Each row is a point on a tangle of strands that fork and nearly touch. The rows are in no order.
Two points are linked if the straight distance between their rows is under 28.4. Some points are linked to none.
fozu: [-21   8   8 -17   3  16 -10  -5 -18   6  17  31   4   3   6  -1  -9 -25
  23 -19   4]
feg: [  5  15  11  -9  13  25   2  -6  -5  22   4  22  -1   6  -9  -8  11 -30
  14 -24  12]
sufup: [-36   1   3  -3 -11  18 -11  -8 -12 -13  25  20  11   3   3  11  -2  -4
  14 -13   2]
rel: [ -3  -2 -10  22  10 -13   6   1  13   1  -1 -31 -10 -10 -15  -8   7  20
 -18   6   6]
nagu: [ 10   8  18   8 -13   2  -1  10  20   1 -13   4 -32  14 -16   2   1   7
  22  30  -1]
Vare: [-28  10  10  -8  -1  24 -12  -9 -13   0  24  29  10  -2   4   2  -6 -19
  20 -22   8]
sib: [ -8   2  -5 -11   4   4  -5 -10 -10   8  18   6  25 -13  10   2  -1   2
  -9 -21   9]
met: [ -7   9   9  14   0  22   6 -10  19   1   2 -10 -11  10 -21   6  24   4
  -1  -6  10]
teko: [ 38 -12 -15  -8  13 -15   2  -1 -12   5 -11 -13  12  -1   5  -5 -11  -8
 -11  -5  -8]
Fope: [-28  -3  -1  -8 -25 -18  -3  18  -9 -28  -8  16  -1   1  32  11 -20   3
   1  19 -21]
mus: [ -8  -1  -7   2   0  -1   1   1   3   4  -2 -11 -11   6 -11   0   7   2
  -3   5  -1]
milev: [-28  -3 -11 -15  -3  -3  -5  -1 -18  -4  20  13  26 -10  19   6 -12  -1
  -7 -14  -2]
kode: [-22  -1  -3  27  -4  -3   1   3  18 -12   8 -22 -15  -2 -15   6  10  21
  -7   7   6]
dafig: [-29   3   9  11 -12  30  -5  -9   0 -14  17  15  -4  11 -10  12  16  -8
  23  -8   2]
Kidu: [-20  10   8   8  -7  15 -10 -16   2  -8  18   7  10   2   0  13  14   8
   2 -18  10]
lepun: [  0  -7 -12  -7  -1 -18   0   6  -9  -1  -5  -5   1   1  11   0  -6   0
  -8   7 -13]
kir: [ 10  12  12   3   4  17   5  -2  12  12 -13  -2 -25  19 -23  -1  19 -13
  12   4   1]
lef: [ 42  -3 -14   1  18  -7   6  -6   3  13 -16 -25  -4   0 -14 -13   1  -3
 -10  -1  -2]
nup: [ -2  10  -6  23   5  -4   5  11  24   0  -3 -19 -35   3 -30   1   6  15
   5  19   3]
kar: [-30  -3  -2  13 -15  12  -5   0   5 -14  12  -4  -7  10 -11  12  10   5
   8   4  -1]
fazuf: [-34  -5  -3  22 -17   6  -5   2  11 -21  14 -10  -9   7 -10  14  10  13
   7   7  -1]
zavo: [ -3   9   7  12   2  21   8  -4  20   6  -4 -12 -19  12 -26   3  21  -2
   1   0   6]
fubo: [-27  -3   0  27 -10   1  -3  -2  16 -18  12 -17  -9   1 -10  11  13  21
  -3   3   5]
baso: [ 19 -17 -23   2  18 -24   6   1 -11  -2  -6 -24  19 -14   4  -6  -8  -1
 -24  -5  -6]
dadug: [  4  12  14 -10   8  22   0  -4  -7  16  -3  24 -10  15  -8  -5  11 -29
  19 -17   7]
mepef: [  2  15   7   1   6  13  -3 -20   6   9  10   2  12  -4  -2   6  18   6
  -8 -25  16]
dut: [ 21  -6   2 -23   2  -2  -1  -1 -18   8  -5  13   7   5  16  -6 -10 -12
   6  -6  -7]
Dabe: [  0  -7  -6   2  -9 -32   3  20  -1 -18 -16  -1   1 -13  27   1 -18   6
  -9  24 -16]
gimon: [  9   6   1   9   9   7   5 -17  14   7   0 -17   2  -3 -12  -2  21  12
 -18 -15  14]
Sena: [ 22  -9   6  -4 -11 -12   3   9   5   1 -16   0  -3   0  10  -8 -15   4
   1  25  -9]
takav: [  6  -1  14  -3 -15  -4  -2   8   6   1 -12   6 -16  11   3  -1  -6   4
  12  25  -7]
derel: [ 21   8   9  -6   7  13   5  -5   4  17 -15   0 -19  15 -16  -6  15 -14
   9   1   1]
fena: [-20  -2  -2   6 -14 -21  -3  17   2 -15  -4   0 -13   6   9  11 -11   8
   5  25 -14]
Lumi: [-35   6   8  -4  -8  25 -11 -10 -13  -9  25  27   9   1   2   9  -2 -14
  22 -17   5]
rigat: [-20  -4  -4 -10 -17 -19  -2  14 -12 -18  -6  10   1   3  27   9 -15   0
  -1  14 -20]
solug: [ 35  -2   4   7  -2 -13   6   8  17   5 -18  -7 -13  -3  -7 -13 -12  12
   4  30  -2]
nuf: [ 11 -10 -19 -18  10 -12   1   1 -21   4   4   1  22  -8  17  -1 -12  -9
 -11 -13  -8]
dipuz: [  2  -8 -10  14  12 -14   5  -8   5   0   1 -28   7 -14  -2  -8   8  19
 -26  -7   8]
dageg: [-25   7   4  11  -9   3 -12 -17   0 -16  21   3  12   1   6  18  12  17
  -2 -18   9]
luk: [-33  -1  -2  -4  -8   9  -7  -5 -12  -9  20  13  14   1   5  10  -2   1
   3 -11   1]
saz: [-16   4  -6  27   0  -1   2  10  21  -7   5 -22 -25   0 -24   4   7  19
   0  14   4]
zofaz: [-16   5   6   1  -3  17  -5 -11   1  -1  12   6   7   3  -6   8  13   3
   0 -14   9]
Gatov: [ 39  -9 -17  -3  18 -12   3  -4  -5   9 -13 -21   7  -2  -7 -10  -4  -7
 -13  -4  -4]
somul: [ 31   3   1  -7   8   4   3  -5   1  16 -15  -7 -13  10 -10  -9   9  -9
   3   2  -2]
nosem: [-14   5   6   9  -3  18   0  -9  10  -3   7  -5  -4   8 -14   8  20   5
  -1  -9   9]
Zosi: [ 16  -2 -11 -12  14   6  -1 -11 -10  17   9  -2  25 -14   2  -5   1  -4
 -12 -23   9]
kebov: [ -4  -6 -10  -5   1  -7  -1   1  -5   4  -2  -7  -2   4  -2   0   2   0
  -6   4  -6]
Funon: [ 39 -18   4 -19  -1  -5   5   4 -13  -1 -14   5  17  -2  22  -8 -25  -9
  -6   3 -10]
zive: [-30  -1   2  10 -13  19  -6  -6   0 -15  16   6  -2  10  -8  12  11   1
  13  -3   0]
gug: [ -9  -2 -14  16  10 -36   6  19   4 -11  -8 -21  -9 -15   3  -1  -9  15
  -9  21 -11]
nuvo: [ 26 -18  -6  -2  -7 -23   6  20  -2 -20 -24  -4  17 -21  29  -6 -30  -1
 -17  20 -13]
nuz: [ -2  -6 -18 -20   8  -5  -1  -1 -19   6  12   6  25 -11  16  -1 -11  -7
  -8 -16  -3]
Fadug: [-26   3   1   4  -6  -3 -10 -13  -4 -11  20   3  19  -5  11  15   5  16
 -10 -17   8]
Rili: [ 29 -21  -4 -13  -7 -15   6  15 -10 -16 -20   2  21 -15  34  -5 -31  -6
 -17   9 -14]
lezu: [ -3  11  15   6  -2  22   1  -1   8   4  -7   6 -26  23 -21   4  18 -17
  21   3  -1]
Fati: [ -3   3  22 -16  -5  14  -7  -2 -15   3  -2  35 -13  20   8  -5  -3 -22
  28  -7   0]
Zusip: [ -3   4  -1   5   1   9   2  -1  10   6  -4 -12 -17   8 -20   0  13   1
   0   4   2]
Pakav: [ -4   0   2   2  -9 -11  -3   8   4  -2  -7  -3 -19  10  -3   5  -4   6
   7  21  -9]
gelil: [  6   3  -3  -7   9  12   2 -10  -1  15   1  -3   5   0 -11  -4  14  -4
  -6 -13   8]
Bet: [  0  13  12  -1   8  28   8  -8   6  13   0   8  -5  11 -18   0  21 -16
   7 -14  10]
gir: [ -9  -5 -17  11   8 -41   5  22  -3 -18 -12 -20   0 -22  16   0 -12   9
 -14  19 -16]
zuze: [ 15  -8  14  -6 -16  -4   3  10   6   3 -15   6  -8   3   8  -9 -13   4
   7  28  -7]
Sobil: [ -9  -6  -7  -9  -8 -19   0  10 -11  -8  -6   4   0   2  19   4 -11   0
  -4  12 -16]
fizi: [-18  -8  -7   6   3 -14  -2  -6  -4  -7  10 -10  18 -10   9   3   5  18
 -23  -9   5]
Lemar: [ 39 -12   5 -23   4  -2   1  -1 -16   7  -9  11  12   2  18  -8 -17 -14
   3  -7  -6]
vaziv: [-26  -5  -6   3  -3  -8  -5  -5  -8  -9  16  -1  20  -7  11   7   2  15
 -16 -11   3]
pani: [ 47 -15   1   6   0  -9  13  17  16   1 -22  -8   5 -13  -7 -21 -28   6
  -2  33  -2]
domad: [  3  15  13  -3  10  28   5 -12   3  17   5  12   4   4 -12  -3  18 -17
   5 -23  14]
Mimo: [ 34 -20  -2 -20  -4 -10   6   8 -16 -11 -15   7  23  -9  33  -4 -31 -10
 -13   0 -13]
bupi: [  7   0  -9 -10   9   0  -5 -13 -10  13  15  -1  30 -17  10  -2   0   2
 -15 -24  11]
Luruz: [ 22  -3   2   5  -4 -18   4  10  13   3 -15  -6 -14  -2  -1  -8 -12  11
   3  28  -6]
kepus: [ -1  -1  26 -21  -5  12  -7  -2 -15   4  -1  44  -7  15  17 -11 -12 -25
  30 -10   3]
gud: [ 44   0  -4  -3  12  -2   4  -6   4  15 -19 -15 -10   6 -12 -13   3  -7
  -1   4  -3]
roful: [ 48  -7   3   9   1  -8  11  12  22   6 -22  -7  -7  -9 -14 -21 -18  13
   3  33   1]
ruta: [-36  -2  -8 -11  -6   3  -7  -2 -16  -9  20  16  18  -1  13   9  -9  -1
   0 -10  -3]
Kop: [ 16   0  25   5 -16   9   4  14  21   6 -16  10 -24   8 -15  -9  -5   6
  21  37   3]
kor: [ 11  16   9  -7  14  23   2 -15   1  23   8  10  14  -7  -5  -4  13 -15
   0 -28  17]
rofo: [-15  -2   4   6 -19 -23   0  23   7 -19 -10   6 -11  -2  15   9 -18  12
   5  34 -13]
rutut: [ 14   6  -2 -14  14  16  -1 -11  -8  22   9   5  18 -10  -1  -6   5 -13
  -3 -26  12]
sabil: [  7  15   2  19   0   1   3  11  26   2  -8 -10 -40  10 -30   4   6  11
  16  24   1]
seku: [ -9  -8  -8  10   7 -16   1  -8   0  -4   5 -19  13 -13   5  -1   7  20
 -26 -10   7]
Zifaz: [  7  -7 -14  19  15 -16   7  -3   8   2  -3 -35   0 -14 -10 -14   6  18
 -23  -1   6]
kan: [ 22 -10 -16 -16  12 -10   2  -2 -16   8  -3  -4  15  -3   8  -3  -7  -7
 -10  -9  -7]
dulug: [-20   8  12   9  -6  32  -1  -6   5  -6  10  12  -9  16 -16   8  20 -13
  20  -9   5]
Rut: [ 16 -11  -6   3  -5 -31   6  23   1 -21 -22  -6   9 -22  28  -5 -24   6
 -13  25 -15]
dig: [-13  10  14   9  -3  31   3  -4   6  -1   2  12 -17  20 -20   6  22 -19
  23  -6   3]
gezov: [  9  15   9   7   9  14   5 -21  15   9   3  -7   4   1 -10   4  24   9
 -12 -21  16]
duba: [  1  -3   0   5 -11 -27   3  19   7 -12 -14   0  -8  -7  14   1 -17  12
  -1  30 -12]
zolen: [  6  13  11  14  -9   4  -1   9  22   0 -10  -1 -37  16 -23   6   5   6
  22  26  -2]
seda: [ -9  -4 -12  17   6 -17   3   8   8  -1  -1 -25 -12  -7 -11  -3   2  14
 -13  12  -1]
tese: [  1   3  -2 -19   8   9  -3  -4 -15  14   5  13   7   2   3  -3   1 -15
   7 -15   1]
visaf: [  6  -3  -3 -20   3  -2  -2  -1 -16   8  -1   9   3   6   8  -2  -3 -10
   4  -6  -7]
gekeb: [  6  -2  -6   8   9  -2   3 -13   9   5   1 -20   6  -7  -8  -4  15  15
 -22 -11  12]
Gan: [ -8   6   3 -20   5  12  -7  -3 -17  12  11  23   6   2   6  -3  -5 -20
  15 -18   3]
natap: [-16  -6 -19 -18   4  -9  -1   3 -20  -1  16   9  29 -15  24   3 -16  -5
 -12 -16  -5]
dat: [-19  -2  -7   7  -9 -13  -4  12   3  -8   0  -7 -14   7  -3   9  -3   6
   3  17  -9]
tez: [ -8  -3 -15  19  10 -29   6  14   7  -6  -4 -25 -12 -13  -8  -4  -4  16
 -10  17  -5]
lup: [ -2  18   8  -3   4  12  -8 -21   0  10  16   8  19  -9   4   6  10   3
  -4 -28  16]
torav: [  4   6  15 -16   2  13  -5  -2 -13  11  -3  26 -10  15   2  -5   3 -22
  21 -10   1]
lozov: [-14  10   4  -7   0  11 -10 -14  -8   7  20  12  22  -9   7   5   1   0
  -1 -23  12]

A fork is a point with three links, a tip a point with one. Leave the first point through the second and follow the links. Name the first fork or tip that comes.
zavo, Zusip | Fope
gir, gug | dipuz
mepef, lup | domad
kode, saz | Kop

Name the points in between on the shortest way along the links from the first point to the second, in order.
sabil, dafig | nup saz kode fubo fazuf kar zive
Bet, lup | domad kor rutut Zosi bupi sib lozov
Fadug, lup | vaziv fizi seku dipuz gekeb gimon gezov mepef
pani, dat | roful solug Luruz Sena zuze takav Pakav
rel, zavo | Zifaz dipuz seku fizi vaziv Fadug dageg Kidu zofaz nosem met
lef, nup | gud somul derel kir lezu dig dulug dafig zive kar fazuf fubo kode saz
